Each scene shows the same named points in several views. A view is turned or mirrored, shifted and resized as a whole, has a little noise and may leave points out.
In the rows, zero is written as 100.

Scene 1
View 1
Z_258: 90,149,148,105,79,77,70,100,109,131,121,112,110,92,94,103,86,121,81,105,82,105,119,117
Z_868: 86,107,109,116,89,77,58,63,115,102,94,93,111,80,90,94,134,67,76,124,76,81,68,106
Z_87: 105,116,101,121,74,78,98,89,115,116,117,102,94,58,85,98,117,66,52,124,77,104,89,119
Z_63: 97,131,136,108,77,60,80,42,122,121,122,76,102,78,108,88,139,87,110,109,106,88,91,99
Z_457: 70,138,170,104,114,76,53,57,114,113,118,110,112,109,99,110,136,141,119,103,84,76,96,88
Z_660: 85,138,151,115,84,88,64,68,95,105,113,112,117,92,86,111,127,116,95,104,68,80,93,115
Z_589: 116,124,112,140,77,93,90,102,114,109,90,126,110,65,100,68,124,62,50,104,87,104,85,112
Z_723: 115,119,127,123,53,101,69,68,85,101,103,78,118,71,95,108,104,91,82,118,72,102,104,129
Z_110: 85,100,118,117,112,82,65,60,123,103,104,93,101,80,95,102,143,87,83,128,81,85,74,87
Z_561: 84,147,160,113,89,88,53,87,103,114,105,122,124,103,95,101,106,126,94,98,77,88,104,110
Z_908: 97,119,127,127,96,98,73,94,109,104,100,121,109,80,94,97,119,98,64,112,73,98,91,105
Z_185: 106,169,165,122,50,86,80,80,88,115,112,122,125,88,97,85,114,110,99,78,86,90,108,133
Z_964: 78,134,145,101,83,78,42,77,105,118,105,96,123,103,92,107,95,115,96,113,76,88,103,114
Z_807: 106,107,134,126,107,95,74,70,121,108,103,94,102,78,115,92,133,103,86,118,96,102,97,82
Z_487: 99,113,112,119,96,85,70,108,126,122,96,108,107,79,102,85,97,84,54,124,87,113,99,99
Z_972: 68,105,119,97,106,59,40,47,131,115,102,74,109,96,96,100,130,83,102,131,88,76,73,87
Z_808: 80,116,122,115,89,83,58,62,102,97,101,104,114,85,80,109,134,85,82,120,62,75,70,114
Z_228: 129,96,114,133,81,102,103,60,108,102,118,70,88,46,109,103,134,86,74,129,92,114,102,101
Z_564: 71,122,140,101,122,68,71,74,132,123,128,105,93,90,92,112,127,120,90,121,84,88,94,84
Z_927: 115,99,99,138,100,91,96,89,129,105,96,110,94,56,106,75,143,58,50,121,92,104,77,90
View 2
Z_258: 88,123,110,66,83,94,110,101,123,100,108,77,139,98,122,98,134,75,70,108,85,122,108,120
Z_110: 108,125,82,98,73,105,102,113,100,98,93,127,96,105,107,106,100,100,72,83,96,105,105,84
Z_868: 107,124,94,113,72,112,98,102,114,95,96,132,106,103,102,95,109,105,81,76,103,103,107,96
Z_63: 96,146,89,66,55,97,109,96,114,85,84,112,106,78,103,100,100,78,72,64,108,100,104,103
Z_487: 95,106,98,107,80,90,96,112,109,100,84,97,122,104,110,81,125,89,89,111,98,133,96,92
Z_660: 99,124,98,73,82,113,115,106,121,96,121,103,117,97,115,119,120,93,75,85,81,96,120,120
Z_87: 102,126,96,115,61,117,100,131,127,91,76,110,127,91,104,70,121,92,78,101,94,116,87,107
Z_927: 109,104,76,121,57,104,93,135,107,90,67,113,102,84,93,78,108,96,104,100,98,118,90,84
Z_561: 94,111,101,65,91,97,110,94,115,101,127,85,124,100,119,121,127,85,81,96,82,109,122,117
Z_457: 101,127,86,45,80,94,113,91,98,103,129,96,106,101,118,141,104,82,59,84,81,95,127,98
Z_564: 103,131,86,69,69,98,103,106,96,107,105,100,114,107,114,115,102,81,45,103,85,111,108,82
Z_908: 104,105,92,100,80,107,104,122,114,98,101,100,116,100,110,100,123,96,91,105,84,115,106,105
Z_228: 93,137,84,95,73,102,125,153,115,79,54,116,96,85,113,85,110,91,90,81,90,114,81,105
Z_964: 91,129,111,73,95,95,111,84,117,101,117,102,124,111,124,110,126,88,69,85,95,111,117,115
Z_185: 91,115,104,59,74,107,117,100,139,86,119,76,132,70,110,107,134,78,100,84,87,99,120,144
Z_808: 108,123,95,104,78,121,103,106,118,98,111,128,110,107,108,107,113,103,73,81,92,96,113,106
Z_723: 87,133,110,94,94,107,125,121,133,84,86,115,115,96,123,91,131,97,94,75,92,110,99,132
Z_589: 105,94,89,117,63,107,93,124,124,89,85,97,121,78,94,78,125,94,116,102,96,118,100,107
Z_807: 97,118,80,80,78,87,111,120,98,92,82,105,94,94,112,109,106,87,90,88,91,114,101,90
Z_972: 104,140,93,91,74,94,97,78,98,101,98,135,98,114,108,107,97,96,58,69,112,106,110,81
View 3
Z_564: 130,98,100,126,108,104,107,86,129,126,122,76,103,97,122,106,95,100,104,104,92,87,100,92
Z_807: 121,86,110,103,98,97,103,75,113,115,117,88,101,70,111,98,92,100,105,106,90,90,110,100
Z_457: 143,91,91,141,110,84,102,87,118,117,123,71,104,90,138,91,75,97,103,103,91,96,109,87
Z_972: 121,116,98,105,107,95,100,110,136,121,122,71,101,65,128,97,90,116,102,109,97,87,107,87
Z_258: 137,99,80,132,89,118,107,90,104,112,105,90,99,92,123,104,85,85,89,92,80,88,99,120
Z_487: 118,95,91,99,97,122,107,85,119,104,101,96,101,74,101,113,103,98,95,94,87,82,101,113
Z_868: 123,105,95,88,95,97,102,106,119,107,106,79,99,65,123,111,102,109,99,118,97,86,104,94
Z_228: 115,85,125,82,74,105,105,77,99,131,116,91,94,68,112,106,105,97,104,122,87,88,105,117
Z_908: 131,82,89,102,97,107,105,84,108,101,100,88,101,80,115,114,102,94,97,107,89,87,103,104
Z_185: 144,102,79,127,75,90,107,88,77,97,95,93,95,86,131,99,74,77,93,107,83,97,104,113
Z_723: 130,87,93,94,73,108,101,101,90,117,104,85,93,62,132,102,95,96,87,112,83,90,105,124
Z_660: 143,89,84,120,93,93,102,95,101,109,108,75,99,85,139,104,89,92,94,112,89,93,105,100
Z_110: 122,94,105,95,103,95,103,93,124,116,116,77,102,73,120,108,102,109,104,117,97,86,106,88
Z_63: 120,123,111,111,81,87,107,94,108,125,119,87,95,74,123,95,80,98,107,116,92,92,104,99
Z_808: 134,96,88,97,96,96,101,107,113,108,105,73,99,75,134,112,103,105,96,120,96,88,104,93
View 4
Z_228: 75,104,96,81,106,80,124,86,104,105,79,90,88,98,53,111,128,96,77,107,91,90,101,89
Z_723: 70,117,122,93,112,117,117,104,94,107,87,92,96,108,61,102,119,79,94,98,99,106,103,90
Z_908: 85,104,99,87,92,103,101,103,105,100,86,100,113,120,76,87,122,90,98,94,93,104,128,100
Z_589: 70,94,101,98,91,101,124,102,107,91,78,93,119,117,69,89,121,97,104,112,79,81,144,97
Z_63: 85,104,95,99,130,91,128,107,124,105,96,97,84,101,73,94,113,121,101,106,118,116,107,83
Z_87: 67,96,108,86,107,86,126,103,108,96,68,95,118,115,57,96,119,92,91,97,106,89,127,104
Z_110: 81,112,87,72,103,81,112,103,121,113,103,101,103,118,77,84,129,110,97,84,104,103,113,85
Z_964: 88,114,108,96,115,123,97,113,104,105,95,105,102,122,87,84,107,89,106,86,124,128,110,86
Z_868: 68,116,103,79,107,92,125,111,120,112,102,98,110,121,72,82,125,106,106,83,105,97,119,84
Z_807: 91,105,81,85,99,92,106,93,110,104,93,99,91,109,81,93,122,105,93,101,95,103,110,79
Z_487: 76,94,90,86,92,100,108,97,102,92,70,103,117,127,80,89,110,88,99,96,107,89,126,82
Z_927: 70,95,84,81,89,76,127,93,115,98,80,94,114,114,67,91,128,107,95,105,82,73,134,88
Z_561: 101,109,103,103,106,127,87,112,103,102,97,104,103,118,92,83,110,91,107,95,107,132,122,97
Z_972: 78,117,89,75,117,86,119,112,128,115,109,105,99,123,86,78,116,116,108,76,129,110,104,68
Z_185: 94,105,120,124,118,135,106,116,101,96,91,93,97,102,77,91,108,95,107,118,96,132,129,109
Z_457: 115,113,86,94,114,108,84,112,118,112,113,108,89,111,98,80,117,111,103,89,116,146,111,95
Z_258: 95,96,106,106,111,121,94,108,97,91,74,105,106,117,84,91,100,83,98,100,123,126,120,100
Z_660: 94,117,110,96,112,114,98,114,110,110,104,99,101,111,78,85,121,96,101,91,104,131,118,106
View 5
Z_723: 135,82,105,104,129,70,75,116,134,112,94,144,96,107,31,131,100,83,97,123,106,90,108,84
Z_972: 142,92,138,124,102,101,102,107,111,149,114,131,83,137,75,105,95,87,94,91,84,41,99,72
Z_660: 142,95,92,127,107,65,95,81,121,120,98,144,82,100,56,128,108,73,72,116,85,70,102,76
Z_228: 146,103,137,87,128,67,81,134,158,126,84,129,90,113,47,113,111,113,107,119,84,106,76,90
Z_808: 150,99,110,109,129,77,106,84,117,133,110,145,81,122,51,119,92,84,88,112,83,59,104,72
Z_110: 150,109,133,111,117,82,106,96,126,138,103,130,87,130,69,108,95,102,94,105,75,64,82,72
Z_87: 158,99,98,70,146,79,89,113,133,126,80,140,78,128,57,108,99,107,97,102,85,98,105,101
Z_964: 134,75,93,135,97,81,82,89,108,117,92,135,91,114,65,126,98,76,76,104,102,64,116,82
Z_564: 153,94,115,130,90,73,98,84,124,138,82,123,72,119,92,103,110,103,70,96,75,65,94,88
Z_589: 145,123,79,65,146,85,94,104,121,103,81,139,100,127,62,124,91,97,99,94,77,106,79,85
Z_561: 133,92,76,135,93,70,87,75,110,106,86,134,94,103,71,133,103,74,66,104,91,74,101,77
Z_457: 137,97,105,156,71,69,99,76,116,129,98,130,81,99,84,123,118,73,60,104,75,53,87,69
Z_868: 148,104,119,96,133,92,104,101,117,134,110,142,87,134,56,114,88,89,99,102,82,62,97,73
Z_927: 153,128,114,66,143,86,102,111,131,121,84,129,97,138,69,110,91,116,108,95,68,100,66,83
Z_807: 138,109,125,115,103,77,91,106,133,120,87,122,100,118,73,118,104,102,93,104,79,86,68,76
Z_258: 139,77,70,120,98,72,73,94,117,107,68,130,86,107,75,125,110,85,67,97,99,89,114,100
Z_908: 149,106,91,102,126,71,95,82,123,110,81,131,95,121,64,122,92,101,86,107,85,88,89,82
Z_185: 129,101,57,106,105,69,81,102,120,101,91,155,84,83,56,144,124,52,68,105,82,94,99,83
Z_63: 136,99,121,107,95,90,86,137,129,138,103,141,74,107,71,115,127,71,89,94,74,71,88,83

Which points are out of place in each view (at most two, in the order of its rows)? Write none if all are in place.
view 1 -> none
view 2 -> none
view 3 -> none
view 4 -> none
view 5 -> Z_185
